Points on a hilly landscape, in no order, each with its height.
A ball rolls from a point to whichever of its 2 nearest points has the largest drop for the distance, and stops where none of them is lower. Distance is the straight distance between rows; heights are no part of it.
Z267 h=44.9: [ -4  -3  18  -7   2 -13   3  -4  -1  -8   1  10  26 -27  20  19  19   1
  -3 -27  10  19 -15   7   9]
Z246 h=49.7: [  1 -16  -8   2  -5 -15  -8   9  10  -6  11 -16 -13  47  -2 -25 -12   3
   5  24   8 -25   0   1  22]
Z589 h=29.0: [ -7  16   6  17 -16   3  10  -7   2   2   0  18 -11 -14  11  -3  -3  20
  -9 -27   1 -11 -13   6  -9]
Z296 h=38.8: [ -2 -14 -30  -2  18 -11  11 -14  -6  -6 -22   0 -13 -17 -12 -25  11  -4
   5  11 -19  10  -1 -11   4]
Z479 h=30.6: [ -3  -7  -9  -7  18   9  -4 -16 -18 -15 -14 -14  16 -37   8  29  26  10
 -15 -19   4  19 -10   7 -12]
Z684 h=22.6: [-24   2 -10   8   9   1   6 -17  -4   8 -14  -8 -10 -30  25  -2   5  36
 -24 -28 -17   6 -16   2 -18]
Z559 h=69.1: [  1  11  27  -9 -22 -15 -14  14 -12   8  -1  18  15 -19   6 -14 -10 -27
 -13 -14  18   2  21  -4   5]
Z941 h=42.7: [ 13 -15   0  -1  14 -12  -9  -2 -13  -6 -11 -21 -29  42   2 -22  15  -9
   0  23   5  -4  12  -6  37]
Z288 h=39.9: [-26  -4   8 -16 -24   9   2  -6  14   6  29 -14 -12  14   1   3 -17  35
   3  -4  -8  -4  -6  -2 -10]
Z633 h=25.6: [ 21  35   4  29 -15  29   3   1   5  19  -4  21  -8  17   0  10  -3   9
  -8 -13 -13 -17  -4  14  -8]
Z918 h=46.1: [ 10   0  15   1 -11 -13  -7  -2   8 -23   6  32  47 -18   6  21  12   7
  -1 -25   0  27 -16   4  17]
Z263 h=34.7: [  4 -11 -24  -5  19  -8  12 -13  -7  -4 -27  -8 -26  13 -19 -30  -2  -9
   4  19 -11   8  -7 -13  14]
Z853 h=37.7: [ 10  -2  19   0   9  -2  21   4   9  14  23   0 -15  11  -8   9  14  -9
  26  16 -13  16  -4  -6   1]
Z135 h=39.0: [-24  10   0 -16 -24  19   3 -26   9   1  15  -4 -24   2  -4   7 -12  36
  -3 -14   2  -3  -4  -1 -20]
Z113 h=21.5: [-19 -11  12  -4  16 -16  16  14  -3  24 -13 -15  -4 -20  26 -17 -31  -8
 -13 -12  -8   3  -6 -27  -6]
Z140 h=28.4: [ 16  28  23  23 -26  15   2   2   0  17   2  21  -4   0   5   0   0   7
 -17 -25   5  -9  -7  14  -2]
Z814 h=45.6: [ -3   5  37   0 -36   0   3   4   8  11  38  11  -1   5  -1   8  -3   4
  17  -9  12  -9  -6   7  -5]
Z167 h=72.3: [  1 -11 -39  -5  10   4 -19   4  -9 -24 -37 -32   5  -8   1 -17 -12   0
 -15  17  -7  -5   4  -6   6]
Z903 h=26.2: [ 22  26 -17  23   4  30  13  -7 -17  -7 -11  28 -12   3 -22  14   8  -8
   0  -4   4  -4  -3  -1 -19]
Z202 h=42.2: [ -4 -12 -11  -2  15 -16   6   0   8  -2   1  10  -3  -8   3  -9  20  -5
  13   9 -13   5  -4  -9   7]
Z792 h=18.3: [-22  -3  -3   2  11   5  -1  -6  -6  17 -22 -27  -3 -35  31  -3 -15  24
 -24 -26 -13   7 -11  -7 -25]
Z626 h=61.6: [ 19 -10 -27   2  14  12 -14   6 -10 -24  11   8  -5   3 -38  15  19   0
  27   9 -12   8  16   2 -16]
Z374 h=66.9: [  0  -5 -12   5 -22  -2 -22  14   2  -4  -6  -2  32 -17  24   5  15  21
 -17 -12   4 -17   7  16   3]
Z613 h=45.3: [ 18   5  10  13  -6 -25 -16  12   9 -21  15  25  41  -6  10  20  25   6
  11 -13  -3  10   1   7  13]
Z733 h=26.1: [-26  16  -5  13   2  -6  18 -17  -3   9  -4   9 -25 -24  23 -12  -8  32
 -13 -29 -12   0 -20  -8 -19]
Z954 h=69.6: [ -9   3  21 -18 -20 -10 -13  22  -1   9 -10   4  13  -8   2 -17 -32 -32
 -10  -7  13 -10  20 -21   0]
Z650 h=66.0: [  7 -12 -18  -3   5  -3 -22  11   5 -10  -5   0  38 -17  23  13  30  11
  -7  -1  -3  -2  16  12  11]
Z575 h=40.3: [  4  12  11  21   6 -34  19  -5  10 -14  15  39  -7 -14 -10  -3   7 -16
  30  -1  -2   2  -8 -11   0]
Z714 h=57.1: [  9   1 -30  11   2  14  -2  -3   2  -6 -17  -4  -2  26 -10  -7  -5  10
  -3  18  -7 -11  -6   5   4]
Z341 h=28.6: [-11  -9   4 -18  25   4   0 -16  -2   8 -36 -40 -12 -14  -4 -13 -27 -13
 -12  -6   1  16  -9 -23 -22]
Z419 h=20.0: [ 21  17 -15  21   5   1   5  14   0   5 -17  23  13  -1   5   3  15   0
  -6  10  -4  -8  12   4   4]
Z534 h=21.3: [ 26  26 -12  36  -7  22   4   4  -2   1  -3  26  -2   7  -8   9   9  -1
  -2   0  -2 -17   1   2  -9]
Z821 h=34.9: [ -3  -2   6 -30  21  15   8 -10  -7  10 -14 -11   6  -2 -11  14   5 -20
  -3  13  11  20  12   7   2]
Z376 h=39.2: [ 18 -13  11 -10  22   2   1   0  -4  -9   0 -10 -18  45 -15  -7  14 -12
  10  30   0   8   7  -3  29]
Z569 h=35.8: [ 26  -3   7   5  17   4   8  14   6   4  12  -3 -10  30  -5   6  14  -7
  15  29 -19  12   6  -4   7]
Z912 h=41.8: [  2   2  16  14  -9 -39   5   6   3   0  15  39  12  -9  10 -11  16 -10
  13 -14   0   1  -2  -8  10]
Z625 h=31.5: [ -6  -6   6 -28  27   9   2 -10  -3   8 -28 -31  -2  -7 -11  -1 -18 -23
  -7   6  11  22   4 -10 -12]
Z521 h=59.6: [ 12  -8 -36  -5  12  16  -1  -4 -10 -18 -11   3  -2  13 -36   2  10  -6
   8  22  -4   1   6  -2  -1]
Z771 h=42.6: [  7  -8   1  13 -14  -5  -5   7  10  -4  34 -10  -9   8  -2   4  -8  19
  17  22 -21  -4   6  13  -5]
Z531 h=70.9: [ -9  -1 -29 -13  -3   3 -12   4  -1 -23 -26 -10   8 -14  -7 -14 -24 -19
  -3  20  10 -13  16  -7  -1]
Z759 h=46.7: [  5 -19 -25  10  11 -19 -11   3  -4 -13 -13 -20 -21  33   9 -36   1   7
  -1  21  -7 -15  -1  -5  30]
Z657 h=42.3: [-16 -15   9  -8  -3   7   4   2   4  23   6 -13   7  -2  18   2  10  10
  -5  -7  -3   2 -12   1   0]
Z155 h=37.3: [  2  -9   5 -28  13  29   9 -14  -6   9  -2 -14   2  13 -25  26  17 -10
   2  12   9  23  -2   6  -1]
Z835 h=68.5: [  8  16  22  11 -30 -19 -31  25 -18   4   0  19  22 -19  17 -20  -2 -14
 -31 -19   9  -4  16   1   3]
Z583 h=41.3: [  8 -10  21   1 -16   3   1  13   9  15  41 -22 -11  15   7  16  -4  17
  19  19 -14   9   3  17   2]
Z397 h=24.4: [ -5  10  -4   2  22 -11  16  -9 -13  14 -20 -23 -41  24   2 -25 -31 -27
  -8   6   9  -5 -14 -13   9]
Z366 h=47.1: [  2   0   5  -4 -11   0  -3  -9   8 -25  29  13  11  -4 -23  22  13 -12
  21   0  16   2   4   8  -2]
Z287 h=37.2: [-21   8 -12  -1  -9  20  10 -34  -1   1  -8  -3 -24 -10 -14   0  -8  19
  -9 -11  -2  -1 -12   3 -20]
Z642 h=48.3: [ -4 -15 -12  -7 -27   3 -10 -12  12 -24  26   7   9  -2 -25   9   0  -6
  22  11  17 -13  10  11  -3]
Z212 h=46.2: [  2   1  32  -1 -24   1   5 -10   9  -8  35  10   1  -4 -12  24   6  -7
  21  -8  19   6 -10   9  -2]
Z915 h=44.0: [ -9 -20  -2   1   2  -3   6  -1   9   9   7 -14 -10   0   8 -16  10  13
   8   7 -26   8 -12  -6   1]
Z978 h=34.4: [ -9  -1 -18   0   4  10   7 -34 -13 -19  -7   3 -12 -25 -23  12   7   5
   1 -15   3   6 -20   1 -21]
Z605 h=64.6: [  8 -10 -32   3  14  -4 -14   7  -3 -25  -2  14  26 -11  -4   9  27  -1
   5   5  -1  -5  19   5   6]
Z149 h=44.1: [  8   8   1  21 -28   7  -4   1  15  -7  19  12 -11   4  -7   5 -11  18
  14   5  -5 -15   7   8 -11]
Z256 h=23.2: [ -7   6  12   2   1  -8  25   7  -7  30  -7   7  -8  -6  10 -17 -29 -19
 -10  -2   8  -3  -7 -14   0]
Z204 h=67.6: [ 15   9   7  10 -32  -3 -35  22  -9  -7 -11   7  33 -21  19  -4   6  10
 -25 -17   8 -10  16  18   4]
Z190 h=24.3: [-10   1 -18  -1  15   3  -1  -8  -6   2 -38 -30 -11 -24   8 -15 -25   5
 -18  -6 -13   6  -9 -13 -17]
Z195 h=52.7: [  7  16   1   4  -9   8  -4   1   0  14  -1 -11 -13  55   2  -6 -27   0
  -9  10  19 -28  -3  15  17]
Z930 h=63.1: [ -1 -12 -33  -2  18  -5 -21  -5  -6 -43  13  12  17 -12 -30  17  22  -1
  24  -5  -1  10  13   2   1]
Z25 h=45.1: [ -2  16  24   4 -42   6  -2   0  16   3  39  15 -17  11  -6   2 -24  23
   8 -13   7 -18   7   9  -6]
Z474 h=49.6: [ -7 -21 -14 -16 -19   7 -16  -3  13 -12  18 -11  10  14 -16   1   1   4
  16  21   6 -12   7  10   5]
Z590 h=30.4: [ 14  13 -23  14  16  16  10 -13 -20 -25 -13  26  -2 -14 -22  16  14  -2
   0 -12   6   8  -9  -3 -21]
Z527 h=32.4: [ 25   5   9   8  31   3  10  27   2   4  -9  19   7  35  -3   5  19  -6
   7  31 -17   1  16   3  16]
Z687 h=38.9: [  3  11  19  14  -5 -14  22   0   8   9  29  16 -24  -6  -9   3   1 -13
  28   5  -3   6 -13  -3 -10]
Z415 h=70.0: [-17  -3  -1 -30  -2  -6 -13   8  11 -13 -20  -7  18 -16  -3 -15 -34 -33
   3   6  19  -7  20 -19   0]
Z223 h=27.6: [ 20  17   3  11  33   2   9  23  -7   5 -16  29  17   9  -1  12  29  -6
   3  13 -15  -1  25  11   9]
Z161 h=21.0: [-25 -24   9 -28  10 -13 -11  11   6  11  -4 -25  24 -37  28  -1  -2  -7
 -10 -19  -1  12   8 -14   0]
Z571 h=40.2: [ 21   4  29   6  -9  16   3  15  10  13  36 -10   4  11  -1  38  16   4
  14  10  -4   9  -1  16  -6]
Z989 h=29.2: [  5   8 -10  -4  21   6  13 -10  -8   6 -22 -15 -24  24 -11 -13 -15 -19
  -8  17  10   2  -6  -1   8]
Z283 h=54.8: [ 22  17 -19  19   6  11  -5   3   3   0 -12  -6 -13  51  -6  -4 -11  -2
  -4  20   3 -25  -5  12  12]
Z258 h=25.9: [-14 -18  -9 -18  13   2 -14  -8  -5  -7 -17 -30  16 -42  17   8   7  -2
 -14 -10   7  15   2   0 -11]
Z429 h=51.2: [-15   3   0  -2  -9  -6  -6  -1   6   3  14 -16 -22  55   1 -19 -27  11
  -2  11  11 -32  -2   5  16]
Z735 h=18.9: [-14   5   6  -1   5  -9  31   3  -4  26  -1   5 -23  24   1 -26 -36 -19
  -3   8  14 -10 -16 -14   9]
Z623 h=22.2: [-30  -9  20  -6   7  -1  12   5  -5  30  -2 -23   0 -18  33   0 -27  14
 -31 -30  -9   3  -8 -12 -16]
Z833 h=43.5: [ 16  14  23  20  -8 -36 -13  13  -1  -6   8  46  31  -3  11  -5  20  -9
  -1 -12   0   7   4   7  18]
Z875 h=39.1: [ 10   3  17 -13  -1  31   5  -4   7  16  12 -13   6  16 -16  33  20  -3
   8   6   7  14  -2  12  -8]
Z201 h=43.7: [-16 -11  10 -16  -2  -2  -1  -9   2   8  11  -2  16 -18  13  13  15   0
   1 -13  12   9 -10   5   3]
Z194 h=17.5: [-18  -7  20 -16  16 -22   3  14   0  16 -12  -4  16 -35  25  -7  -4 -19
  -6 -14  -3  10  11 -21  -5]
Z324 h=40.9: [-28 -17   5 -19 -17   8   2   5   9  16  16 -15   5  14  12  -4 -10  25
  -6  -2  -2 -10  -5   5   5]

Where does a ball stop that starts at each point below?
Z366 -> Z792
Z835 -> Z419
Z571 -> Z792
Z714 -> Z419
Z613 -> Z419
Z915 -> Z735
Z267 -> Z534
Z759 -> Z419

Call two points neighbours if one is among the 2 nearest of the other. Go from one point of each pair to the other, from neighbour to neighbour, staying as low as possible. Name the highest point that can't be avoided.
Z194 and Z792 -> Z623
Z735 and Z419 -> Z589
Z792 and Z735 -> Z256
